Each row is a point on a landscape with many valleys, with its height.
A ball rolls from a point to the lowest of its 3 nearest points, and stops where none of them is lower. Distance is the straight distance between rows; heights are no part of it.
(870): [  3   4   9  -8  23   8  16 -36  13 -37  40  -1  12  43 -21 -28 -21 -40
  11  21  71 -14   1]  h=691
(290): [ -9  -5 -10   9  45   1  20  27 -17  43   7  -7 -43  33  17  44  19  -3
 -47   2  65  31  25]  h=556
(525): [ -1 -13   3 -27 -38  31  -9 -20  19 -33 -25   1  26 -46  18 -14   6  27
   9 -30 -51  12  -7]  h=337
(1646): [  7  -2  26   3 -18  -4   4 -17   8 -43  -6  14  44  -5  18 -30 -22 -20
  13  15   4 -18 -14]  h=155
(1878): [ -5  13   0 -12 -54 -41  38  17  14   2 -79  12 -20 -38 -38 -25 -28  41
  -7 -18 -41  -9  23]  h=405
(400): [ -3  -5  39 -22 -28  11 -29 -34  22 -46  -9  41  48 -38   8 -25 -19  25
  11 -15 -63 -14 -21]  h=73
(1736): [ 11   1  -5 -13  19  15 -27  -8  -9  -7  10   0  41  18  38  32  31 -48
  -1  -1 -18 -28  -2]  h=695
(263): [-16  18  -4 -12 -49 -11  40  17  13  -7 -48  11 -28 -34 -15 -10 -16  51
  17  -4 -23  -2  13]  h=295
(1439): [ -2 -10  36  -6 -24   5  -3 -23  14 -40  -2  38  30 -45  11 -31 -20   1
  14 -15 -36  -9   0]  h=154
(1070): [-21   6 -41 -25 -46 -28  -7  28 -11  21 -13 -11 -10 -47  -6  20   8  27
  -4 -24 -31   1   9]  h=170
(675): [  9  32 -41 -35  -9 -17 -17  43 -16  40  -6  -9  -6 -17   6  25  -2  -7
 -25 -15 -34  46   2]  h=144
(1660): [  4  15  -9  46 -13 -24  32  28  11  21  10 -32 -54  -9 -40   2 -41  21
   2   4  33   8   4]  h=175
(421): [  4   7  20 -16  40  11 -41  19   1   7  31  -7   2  53  19  33  37 -16
 -18   5  46 -11   9]  h=404
(1381): [ 14   6   3  28 -16  10  23 -13  12  10   6   1 -25 -22 -18 -12 -20   8
   3  -9   8  13   4]  h=197
(735): [-14  28 -10  12 -39 -20  25  25  13   6 -25  16 -38 -34 -29 -15 -16  37
  17   0  -7  -1  20]  h=278
(1453): [ -2   3  18  -6  57   5 -11  25 -13  25  21  -5 -17  47  37  27  40 -12
 -20   9  57   0  18]  h=599
(108): [-10  15 -13  -6 -49 -28  35  26  19  -1 -59  17 -29 -39 -26 -14 -24  46
   0  -7 -17  -9  19]  h=44
(1240): [-10 -10  16  39  11   3  37  -5  14  23  28   7 -20  37 -22 -11 -19  -4
 -17  33  39 -15 -14]  h=438
(1078): [-14  11 -33 -23  -9 -26 -11  34 -28  32   0 -16 -20 -28 -23  20   2  18
   2 -12 -19  16  -1]  h=323
(514): [  4  -3  11 -23 -44  23   5 -18  32 -43 -26   1  21 -43   9 -16 -16  41
  16 -27 -60   9  -9]  h=372
(1564): [ 11  13 -29  -2  29 -19 -14  21 -26  36   8 -10  -6 -10  -8  10   3   0
 -16 -15  -9  31  12]  h=348
(1665): [ -3 -28  -2 -37 -28  24 -20 -12  -5 -12 -11  15  45 -32  17   1  16 -20
  11 -33 -48   7 -18]  h=339
(672): [  4 -12   2  17  31  -3  -9 -15  -9  20  -2 -10  16  25  17  16  20 -30
  -5   8  -2  -6   0]  h=412
(1678): [ 10   4  38 -10 -17  -3   0 -13  27 -51  -5  43  40 -32  -9 -32 -27  10
  15   0 -28 -29  -9]  h=208
(201): [ 14  -3  10 -15  18  11 -35  -4 -10  -3  12 -21  31  46  29  41  32 -40
 -13   9   2 -28  13]  h=669
(1408): [  1  -6  -6  16  37 -31   8  24 -35  36   4 -36 -40  20 -15  21  11  18
 -24   0  35  43  15]  h=471
(809): [ 13  -2 -16  27  21 -19   5   9 -25  37   7 -29 -18   5 -21  10  -5   7
 -11  -7  15  23   3]  h=397
(1637): [-11   8  -7 -18 -50   8  13   3  23 -13 -25   4 -13 -38  -5  -7 -18  38
  24 -21 -32  14   7]  h=319
(559): [-17  13 -18   1 -38   4  18  18   8   8  -8   0 -19 -43 -22  -6  -4  30
  25 -12 -13   6   6]  h=82
(546): [ -9  -4  16  18  24   0  -7 -18  -3   9  15  -1 -18  56  -5   7  17 -19
   6  27  36  -8 -13]  h=432
(52): [-13  -1 -44 -27 -53 -11 -15  20 -12  13 -29 -17   5 -53   1  15   2  43
  -5 -22 -43  -6   6]  h=277
(1729): [ -1  22 -16  35 -19 -28  19  34   3  25   7 -10 -50 -33 -27 -12 -19  22
  14  -4  11  16  10]  h=195
(643): [  1 -17  11  -2 -11  17 -11 -21  -9 -26 -10  -3  18  25  13  -5   9 -38
  15  20   0 -20 -16]  h=296
(796): [ -8  10  11   9  14   8  11  -6   7   0  30   9 -17  49 -19 -22 -17 -21
   9  42  62 -26  -7]  h=611
(1553): [ 16  16 -29  -8  26 -11 -16  29 -30  27  -4 -15 -17  -4  13  39   3 -10
 -36  -4  10  48  30]  h=539
(524): [  3  19  13  21  49   4 -30 -19   2  -8  30  -5 -24  59 -19  -3  15 -28
   8  28  67 -15  10]  h=557
(764): [  5 -21 -22  -5   1  15  -7  -9  -2  10   0  12  20 -23   4   5  10 -20
   0 -33 -33  17  -9]  h=130
(1377): [  2   1 -41 -36   3  19 -20  12   5  16   0   3  14 -27   5  18  19 -13
 -11 -36 -31  24  -3]  h=128
(997): [ 20  -8  38   0   3 -14  23  -2  24 -51  -3  20  42 -20   1 -30 -31   8
   3   9   2 -40  -3]  h=174
(248): [-10  -6   2  36  41 -28  23  -1 -24  38  15 -21 -45  47 -18   8  10  19
 -18  10  51  33   6]  h=401
(251): [ -2 -21  19 -34 -21  13 -28 -11 -15 -32  -5  24  46 -36  29 -12  18 -19
  17 -24 -49 -12 -27]  h=345
(1375): [  3  13 -24 -11 -20   4  -3   9  -2  21   3  -4 -19 -28 -26   7  -1  19
  17 -26 -15  13  -4]  h=246
(1895): [  3  -9   0   7  35  -5 -17   6  -9   5  11 -19   9  34  27  23  32 -12
 -27   4   0 -16   7]  h=468
(655): [ -1 -24  23  -4 -19  11 -15 -16  -5 -25  -4  18  27 -40   4 -26   0  -5
   9 -15 -34   6 -14]  h=272
(1496): [-17  -4  26  12 -10  -1  16  -3   2 -36   6   5  22  11  -1 -24 -27 -17
  16  30  35 -23 -17]  h=177
(904): [-27  15 -47 -23 -35 -29 -17  32 -18  33 -10 -14 -10 -39   1  25  -2  12
 -14 -13 -30  11   8]  h=225
(1098): [ 16   1  26 -38 -18 -18  17 -13  51 -38 -18  31  33 -27 -30 -35 -41  37
  14 -22 -57 -37 -17]  h=251
(702): [ 13  14  -6 -16 -26  -7  49  12  34 -17 -20  25 -21 -25 -18 -24 -41  45
  22 -14 -18  -5   0]  h=179
(710): [  2   8   3  -5  40   5 -16  14 -12  17  12  -6  12  32  48  35  29 -22
 -34   5  14   4  17]  h=545
(1592): [  3  14 -45 -25   3 -11 -13  33 -12  29   3 -10 -14 -15  -4  21   5  -9
 -13 -21 -30  29  -4]  h=233
(1360): [ -4 -11  -4  42  15 -16  14  -5 -10  36  11 -22 -17  20 -18  -4  -2   3
  -9  14  17   9  -6]  h=305
(33): [ 18   0  -9  10  38 -20   7  16 -35  43 -10 -25 -22  19  -4  28  14   2
 -31  -8  25  31  15]  h=466
(600): [ -6 -10  15 -31 -24   9 -24 -17 -21 -23  -8  24  51 -19  31  -9  35 -34
  16 -19 -43 -14 -24]  h=355
(1490): [-12  12   1  44  50 -25  24  -2  -9  37  27   2 -46  45 -21  -3  -8  14
 -12  31  52  24  -5]  h=354
(604): [ 14 -21  49  14  -8  -7  20  -1  20 -41   2  26  32 -24  -4 -28 -37   6
  -1  23  12 -42  -7]  h=164
(990): [ -6  12  13 -16  40  21 -46  21  -1   8  43  -5   7  51  40  44  21 -19
 -45   8  33   2  14]  h=436
(165): [  2  -1   4  -3   8  13 -23   4 -13  -1  14 -15  28  37  18  20  29 -39
   1   5  -5 -23  -5]  h=660
(1487): [ 12 -14 -12  21  11   3 -10 -10 -18  20  12 -15   0  -3  -2   0   5 -16
   1  -7  -3   0  -1]  h=322
(307): [  3  -9 -10  30  24 -18   4   3 -15  31  -1 -17  -3  19   0  14   9  -8
 -11   4   5   6   4]  h=182
(540): [  8   1  33 -23 -20  -1  -2 -28  35 -54 -19  36  43 -44  -9 -24 -32  21
  19 -11 -59 -21  -7]  h=176
(1352): [ 15 -21  41  20 -11   0  31  -8  16 -28  -2  19   8 -15   3 -30 -35  -1
  -8  11   4 -20  -6]  h=172
(813): [-12  17 -16  -8 -51 -16  16  11   4   1 -44   7 -22 -44 -14   1 -10  50
   9 -16 -34  -9  15]  h=400
(1562): [-22  19 -15   2 -54 -16  10  24  -4  14 -24   2 -32 -46 -26  -1   1  47
  16 -11  -7  -4  17]  h=239
(1269): [  8  -2 -13  -4  32  -5 -19  12  -8  21  12 -11  18  17  38  27  13 -29
 -24   5  -7   2  16]  h=513
(1538): [ 12  20  -2   3 -26   3  35   9  13  -5 -11   5 -33 -28 -22 -16 -27  27
  22  -6   2  10   9]  h=188
(965): [ 13 -14  23   4 -18  11   0 -30   2 -24   3  18  11 -28   5 -37  -6  -2
  19 -16 -16  -3  -8]  h=257
(1854): [  1  22 -36 -22   3 -27   1  39 -27  39  -2 -14 -33 -20 -12   8  -3  -2
  -2 -19 -11  34  -5]  h=293
(250): [ -7 -16  17  21 -12  10  13  -3   3 -15   4   7   5  12   3 -20  -8 -23
   7  31  31 -15 -11]  h=222
(339): [ -2   8  12 -19  20  19 -33 -17   2 -26   5 -20  26  51   5  28  37 -39
   5  10  18 -23  -3]  h=487
(1424): [  0   4  13  -7 -27  19  15 -10  15 -36 -17  15   9 -34   0 -27 -12  32
  23 -11 -41  18  -4]  h=259
(85): [ -2 -12  36   6  -6 -12  23  -6   8 -44   8   3  26  -3   9 -25 -27  -3
   6  27  25 -36 -20]  h=151
(1889): [  3  12  18   4  61   4 -47 -23   6 -23  28  -4   0  48  -3   9  36 -31
  -3   3  73 -15  19]  h=590
(1038): [ -6   6  14 -12  36  21 -29  -3   8  -7  17  -9  10  57   7  27  29 -27
  -1  12  27 -16  -1]  h=325
(1905): [-12   0  11  19  36  -5  -6   7  -9  14  17   2 -20  60   5   3  21   0
   4  20  31  -9  -7]  h=433
(899): [  9  -3  39  -7 -20  -4 -14 -24  17 -47   3  39  43 -32  11 -26 -14   0
  25   1 -27 -26  -3]  h=181
(1165): [  1  15 -28  14   9 -19   2  15 -24  38  12 -20 -23 -13 -16  -4  -5  11
   5 -12   0  26   1]  h=375
(149): [ -4  -4   5  23  26 -10   0  -8 -15  18   6 -15 -10  34  -3   8  12  -2
  -8  21  13  -7  -7]  h=299
(1274): [ -1  28 -25  12 -23  -1  17  19   8   7  -3  -2 -34 -40 -19  -8  -6  30
  21  -8 -14   0  11]  h=152
(1628): [-24  12 -47 -19 -65 -33 -25  36 -14  17 -29  -4  -6 -60   2  26  -5  17
 -15 -31 -47   0   1]  h=86
(847): [ 10  -5   4 -18  -1   9 -22 -16 -25 -31   3  -4  39   5  35   0  27 -41
  15  -4 -23 -28 -16]  h=324
(170): [ -4   2  10  -5  54  12  -8  21 -20  28  19  -3 -16  36  49  36  22 -10
 -43  14  42  12  17]  h=583
(715): [-14   0   0  42  29 -27  26  -4  -8  36  16 -20 -32  33 -23   3   0  22
 -14  17  44  21  -1]  h=284
(993): [ -3  17  11  25  44   3 -19  -3  -3   0  23   8 -28  71 -10  -5  15 -19
   2  34  62 -14   2]  h=519
(301): [ -2   7  18  -1  53   4 -16   7 -15  19  21 -11 -24  51   6  19  31  -6
  -4  24  40 -12  -7]  h=427
(1143): [ -8  -5  12  19   3   4  28 -16   5  10  15  10 -15  46 -13 -17 -17 -19
   9  32  42 -25 -13]  h=481
(1556): [ -2  22  -7  -2 -40  -3  29  15  13 -13 -21  11 -37 -41 -25 -14 -14  36
  19  -9  -2   6  12]  h=224
(53): [ -5 -17 -53 -37 -26  19 -20   7  -5   8  -3  -9  16 -41  13  19  11   0
   0 -29 -44  19 -17]  h=30
(298): [  0 -23  -8 -12  -8  17 -11 -14 -15 -10  -5  19  31 -22  23  -5  19 -26
  10 -27 -37  -3 -16]  h=344
(654): [ -7 -10 -22 -40 -51  13   0   3   6 -19 -36 -18  20 -52  14   4  -2  38
  10 -14 -47   6   6]  h=389
(471): [ -5  -5   9  10  23  14 -15 -15   3 -17   1 -13   8  49   8  14  24 -24
  10  27  15 -20  -5]  h=133
(1902): [  0 -23  -3  -6 -22  22  -5 -14   1  -5  -7   5   7 -36  -7 -10   8   0
  15 -32 -30  16 -10]  h=249
(820): [ -4  -7  32 -21 -25  10 -22 -24  29 -57  -5  41  43 -35  12 -29 -17  10
  17 -19 -44  -8 -21]  h=118
(347): [ 10 -21  16  15 -13  18   2 -20 -19 -14 -14  16  18 -18   4 -25  -3 -20
  10   1 -17 -10 -13]  h=275
(1198): [ -7  10  11  -1  12  15 -18 -25  -1 -28   8   1  10  64  -9   1  25 -31
  10  28  23  -7 -13]  h=371
(890): [ -7   6  20  24  62 -21  15   7 -26  33  22  -8 -44  46   8   2  16   6
 -10  17  55   7   3]  h=489
(18): [ -5 -30 -30 -27 -10  20 -13  -8  11   2  -2   3  23 -32  11   7  19 -19
  -3 -35 -55  19  -4]  h=89
(1241): [-17  24 -20   5 -24 -22   6  32  -5  30  -3  -8 -28 -39 -28 -11   3  33
  17  -9   1   4   9]  h=196
(7): [-16  11   1   5  26   9  -5 -17  -8  -1  21   1 -13  65  -8  -5  16 -19
  11  39  43 -15  -8]  h=530
(1707): [ -2   2  15 -12   7  22 -32  -8  -8 -24  -3 -14  40  44  28  31  41 -36
   5   7   2 -22   0]  h=601
(671): [ 11  -8  -2  -3  42  -4  -8  22 -12  26  23 -14   0  34  43  41  27 -11
 -37  12  23   6  16]  h=565
(460): [  0  17  28 -19  44  20 -54  -8   6 -16  51   0  24  36  20  44  37 -52
 -21  -7  71  -9  21]  h=594
(1505): [  6  16  -1   2 -25  10  20   0  11  -2  -9   0 -11 -43 -10 -10 -18  25
  21 -14 -18  10  16]  h=166
(879): [ 10 -18 -16   5  15   4 -12  -9 -19  22   5   0  20 -14   1  -4  21 -20
  -2 -12 -19  -2  -7]  h=273
(1511): [ -3  -4  35 -27 -27  20 -10 -20  23 -40  -7  23  34 -42   3 -27  -5  19
  13 -21 -56   2 -12]  h=137
(296): [  5  14   8 -26 -36   8  14  -4  34 -31 -26   4  -1 -43   8 -21 -22  49
  22 -12 -46  12   9]  h=285
(381): [ 13   4 -25   8  37  -9   4  23 -26  37  -2 -12 -15  11  19  40   3  -9
 -38   5  25  42  29]  h=540
(800): [ -7  -8   1  39   9 -10   7 -13   3  20   4 -12  -9  33 -12   1   4   0
  -6  26  20  -5  -9]  h=335
(1355): [-15   6  11   7  15  14 -16 -15  12 -25   7   4   0  62 -18  -7  -6 -36
   7  33  45 -18  -3]  h=542
(917): [ 12  -7 -20  20  -1   6   2  -5 -10  13   2 -12 -13 -16 -21 -12  -4   2
   4 -17 -19   7   0]  h=346
(1030): [  2 -10  10  -9 -11  15 -13 -24 -27 -25  -8  -8  35   8  23 -13  18 -49
  11   9 -15 -17 -25]  h=276
(463): [ -4  24  -4 -15 -40 -19  47  23  21  -3 -49  21 -37 -35 -24 -16 -34  47
  22  -9 -11  -5  16]  h=289
(1338): [ -9  16 -13 -17 -53 -40  45  12  24  -7 -80  14 -24 -25 -28 -31 -37  43
   0 -12 -29 -15  16]  h=211
(1043): [ 26  10  13  -3 -19   1  35  -4  21 -34 -13  21 -18 -32 -15 -21 -42  35
  12 -12  -7  -2   4]  h=157
(82): [  9  -7  -1  31   1   1   5 -18 -11  17   1 -17  -1   2  -8  -4   6 -12
   0   3  -2   6  -2]  h=306
(1235): [ -6  11   8  31  34  -8  20   1   3  21  30   3 -38  64 -21 -17 -15  -1
  -3  41  62 -21   4]  h=640
(1210): [ -5   9   3   0  12  15   5 -13   4 -21  25  10  -4  57 -13 -22 -12 -30
  12  42  45 -22 -10]  h=637
(1516): [-12 -12  17  34  -6   5  34  -4  15  13  18   5  -8  28 -21 -12 -18  -5
 -10  35  37 -19 -16]  h=361
(202): [-10   8 -13 -22 -54   9  15   3  12 -13 -41  -1  -3 -46  -6  -1  -5  51
  20 -10 -36  -1   9]  h=353
(482): [-17 -19  24  17  -5   1  37  -6  12 -13   3  13   1  14  -5 -22 -32 -13
  -8  33  35 -17 -18]  h=279
(1097): [ -4  16  15 -16  33  19 -41   8   5   1  22 -12  19  48  38  41  39 -28
 -25  15  30 -15  13]  h=448
(833): [  4   2 -30 -16  13  10 -17  13  -1  36   4   2  24 -17   0  18  16 -16
 -18 -26 -35  27   7]  h=213
(1477): [  9  17   2   2  34  15 -23 -27   9 -26  30  10   0  67 -11  -4  -3 -50
  12  32  69  -7   3]  h=626
(584): [ -7   8  16 -32  31  22 -47 -11  19 -13  36  -6  28  45  31  45  34 -40
 -19   0  37 -14  12]  h=529
(316): [ -6 -32   4 -35 -39  21 -15 -14   8 -25 -17   2  41 -46  22  -8  12  20
  15 -32 -62  11 -10]  h=303
(353): [  0  15  11   9  54  12 -35   5   1   7  25  -8 -28  60   6   8  34 -20
  -7  16  50  -9   7]  h=467
(1387): [ -5   4   8  22  51   1 -11   5 -17  20  21  -2 -38  54   3   4  25  -3
  -4  19  36  -5  -3]  h=360
(1723): [ -9 -10 -22 -14 -26  14  -9   2   2   9   6  -9  -4 -40  -6   8   6  20
  10 -21 -31  12 -12]  h=244
(948): [ 17 -13   5  39 -13  -2  38  -8  15   0   4   0 -16  -4 -14 -12 -40   1
  -7   5  25  -2  -2]  h=311
(1743): [  5  -4  -2  47  -4 -14  29  -5  10  16  13 -20 -30   0 -30  -9 -26   6
  -6   8  26  14   2]  h=341
(1412): [ 17  -2 -17  -6  35 -12  -4  21 -20  35   2 -18  -9  12  17  32   4 -11
 -31  -5   5  36  24]  h=526
(1767): [ -7  -2  26   1   4   8  21  -5   6 -28  19   5   8  32  -6 -22 -30 -24
  10  26  49 -36 -10]  h=223
(1193): [ -6   4 -10  11  37  13   5  30 -15  44  12 -10 -26  33  48  47  11 -14
 -51  18  44  37  35]  h=581
(20): [ 21  -1   3  19 -20   7  19 -11  18 -11  -5  15 -16 -28  -6 -13 -29  10
  12  -4   2  10   1]  h=180
(1458): [-13   8   6 -15  26  16 -35 -11   3 -14   6 -19  22  48  10  38  42 -22
  -5   8  22 -18   2]  h=419
(733): [ 35   6  13  20 -13   6  29   1  21 -10  -6  17 -22 -27 -26 -20 -40  24
  15  -6   6   3  10]  h=168
(1330): [  7 -16   1  16   1   2  -6 -16 -13   0  -4  -8  17  17  13   0  10 -25
   3  14   0 -15  -9]  h=359
(437): [-22  -6  17   4  -8  13   5  -9   6 -23   6  -1  15  39   5 -15  -7 -35
   8  38  29 -15 -18]  h=300
(123): [-18 -21  10 -43 -31  16 -35 -10   3 -38 -21  20  69 -40  33  -4  21 -12
   6 -40 -60   9 -21]  h=363
(1701): [-11   1  12  -7 -13  10 -13 -23 -11 -50  -5   5  40   5  28 -12  -1 -32
  18  23   0 -17 -25]  h=206
(659): [  9  -7   0   8 -26  26   4 -14   5 -13 -10   8   3 -41  -5 -16  -5  15
  20  -9 -24   8  -4]  h=227
(34): [  6  17   8 -31 -29   3  13 -10  47 -34 -29  17  15 -32   2 -28 -37  45
  14 -13 -64  -3  -1]  h=318
(539): [ -5  -7  -4  11  23   3 -12   0  -3  11  11  -9  -9  47   3   6  25 -17
  -3  22  13 -22  -7]  h=307
(1569): [  4  -7 -10  15  42 -23  14  12 -27  35   5 -33 -24  27  -2  23  -4   8
 -21   3  28  32  12]  h=437
(648): [ -5  -5  28   2 -19  -1  11 -16   5 -44   7   2  33   5  13 -16 -31 -23
   0  24  18 -26 -15]  h=132
(1132): [ -7  11  14  -4  27  22 -32 -27   7 -24  14   1  12  60 -13  -3  13 -48
  16  17  49  -7  -2]  h=533
(1378): [ 25   5  26 -14 -20   2   5 -20  40 -43 -17  29  19 -40 -10 -35 -24  33
  16 -14 -44  -9  -2]  h=113
(750): [ -4  -9 -54 -35 -56  11 -16  11   1  -5 -22 -11  13 -52  11  13   2  30
   4 -27 -54  12  -2]  h=342
(1813): [ -8 -12   9  47  -9  -4  26  -9  10  15  12  -7 -15  14 -16 -18 -17  -6
  -8  21  24   2  -5]  h=333
(1793): [-10   3  11  47  23 -22  27   0  -4  42  26 -19 -41  31 -32  -1 -23  12
 -22  20  47  20   0]  h=116
(929): [  1  11  -5 -22 -42 -11  36   2  28 -27 -58  10  -6 -29  -7 -21 -42  47
  15  -6 -48  -9   7]  h=381
(842): [ 14  11 -30 -13  33  -7 -13  11 -14  37   7   0  -1 -10   3  23   3 -16
 -28  -7 -29  35  12]  h=302
(1047): [ 32   3  35 -25   0  -9  18 -14  32 -36 -23  29  24 -26 -17 -35 -38  28
  14 -11 -26 -32  -9]  h=159
(705): [ 21 -21  -4   9   1   2  -1 -13 -17   1  -3   4  15  -3  10  -6  22 -37
  -1 -10 -21 -13  -6]  h=315
(1184): [  0   2 -10  34  20 -28  20   5 -13  35  12 -33 -32  11 -26   8  -8  17
 -11  12  28  29   9]  h=376
(402): [ -7   4 -52 -37 -36  -7 -27  34   1  16 -12 -16   5 -42  15  15   5  12
 -15 -25 -54  11  -9]  h=142
(1190): [-28  15 -15  -4 -68 -27   7  19   3  10 -40  -3 -24 -46 -32  -5  -2  58
  10 -16 -30   3  30]  h=398
(358): [  7 -15  20  26 -17   4   3 -15  -4 -18  -8   1  12  -1   8 -18 -14 -17
  11  18  11  -9  -5]  h=258
(1584): [ 10   7   8   8  43   6 -14 -29   1 -28  26   7  -5  64 -18 -10  -7 -36
  22  25  73 -13  13]  h=610
(622): [ -4  -6   4  21  51  -8   3  16 -19  33  10  -9 -19  54   6  21  25   4
 -20  12  35  14  10]  h=209
(878): [  4  -4  -6  12 -33  17  12 -17   7   5   6  16  -8 -30 -13 -20  -6  11
  19 -16 -18   7  -2]  h=205
(1724): [ 18   7 -12  -7  45  -2 -15  18 -17  30   8  -4  22   9  27  27  19 -25
 -31  -7 -16  20  12]  h=535
(1838): [ -1 -33 -13 -27 -33  29 -12 -12   7 -15  -9  11  18 -44   8  -3  12  11
  20 -34 -43  20 -17]  h=271
(464): [  4   0  -5  14  54  -7   8  27 -22  39   3 -12 -36  31  13  36  17  14
 -37   0  51  36  15]  h=523
(1789): [ -3   6 -16 -11 -33  16  10   4   2  11  -2  -5 -23 -38 -11   4   6  24
  24 -19 -26   7   0]  h=178
(1596): [  4 -10  23  41 -11   0  15 -13  12   3  -2   5  -5  -8 -10 -17 -21   0
  -5  24  19  -6  -9]  h=286
(157): [  8   2 -19   1   9  -6  -3  19 -17  24   7 -25  -9 -22 -21  -2   1   6
  -3 -15  -4  20  -1]  h=380
(1672): [ 13  -3 -14  -1  32  -4 -18   6 -17  25   3  12  40   6  29  30  23 -33
 -19 -10 -31   0   8]  h=563
(1525): [-17   0 -43 -27 -38  -4 -14  20   3  15 -14  -5  -6 -46  -1  10   7  28
   3 -21 -36   2   6]  h=256
(1667): [-16  11 -33 -18 -57  -9   5  19  -2   5 -19 -10 -15 -48 -17  11  11  52
   9 -24 -23   1   8]  h=320
(5): [ 16   3  25   3 -19  14   9 -17  16 -27  -3  26   4 -38   2 -25 -23  17
  11  -8 -31   9  -6]  h=245
(1691): [  3  -7 -12  36  14 -16   3 -10  -6  26   9 -27 -11   4 -14  -6   2   4
  -3   8  13   7  -5]  h=262
(1170): [ 13 -10 -14   3  49 -13   0  19 -20  26   7 -10   7  14  20  20  13  -5
 -32  -3   2  20  12]  h=506
(1410): [ -3 -35   6 -27 -24  15 -18 -19  -4 -20 -11  19  34 -39  18  -9  17  -8
  11 -29 -49   1 -12]  h=330
(419): [ 10 -15   4 -12  -6   4 -20 -16 -19 -18  -7   7  36  -4  25  -2  22 -41
  12  -6 -26 -20 -14]  h=321
(1407): [  5 -11 -11  13  41 -26  10  15 -26  29   1 -19 -19  22  10  26  11   6
 -35   2  23  17   9]  h=470
(1394): [  1  -8 -27  -7  16   7  -5   6 -15  29   3   5   6 -25  -7   4  13 -16
   3 -23 -38  14  -6]  h=198
(1689): [-11  10   4  29  40 -19   6   2 -12  28  36   5 -42  62 -14  -6   1   5
   3  35  49   2  -2]  h=524
(125): [ 27  10  24 -15 -15  -7  26  -5  37 -34 -14  22   8 -28 -12 -35 -43  26
  15 -11 -35 -11  -2]  h=141
(416): [ -5   1  -2   2  48  -3  -3  22 -12  30  10  -9  -9  31  35  28  16  -4
 -37  14  18  10  12]  h=571
(942): [  8   7 -11  38   4 -21  10  -2  -2  25  17 -28 -35  -3 -28  -1 -15  17
   9  -3  19  16   1]  h=364
(882): [-14  -5  27 -13  -9   8  11 -24   7 -54  13  -1  23  21  -1 -20 -25 -29
  13  25  26 -31 -23]  h=68
(1126): [ -9 -12   5  46  26 -11  12 -12  -5  32  18  -2 -20  41 -21   3   4   3
  -6  27  33  -5   1]  h=153
(395): [ -5 -37 -34 -42 -35  35 -19  -3   7 -10 -18  -7  36 -51  17  12   7   9
   1 -36 -68  14 -14]  h=301

For each start below, name the point where the ball stops.
(201) => (471)
(165) => (471)
(157) => (307)
(1736) => (471)
(20) => (1378)
(929) => (559)
(1165) => (53)
(1381) => (1378)
(1553) => (53)
(1487) => (53)
(705) => (53)

Call two points neighbours if one is among the 3 nearest of the other. Go from one point of each pair to the other, from neighbour to neighbour, staying as low as possible. Name the highest point that can't be avoided.
(1660) and (675) => (842)
(53) and (1793) => (1184)
(1660) and (108) => (463)
(108) and (471) => (1487)
(622) and (675) => (1905)
(400) and (1378) => (540)
(471) and (307) => (539)
(1628) and (53) => (1525)
(1660) and (1378) => (1729)
(559) and (1378) => (1538)
(307) and (1126) => (149)
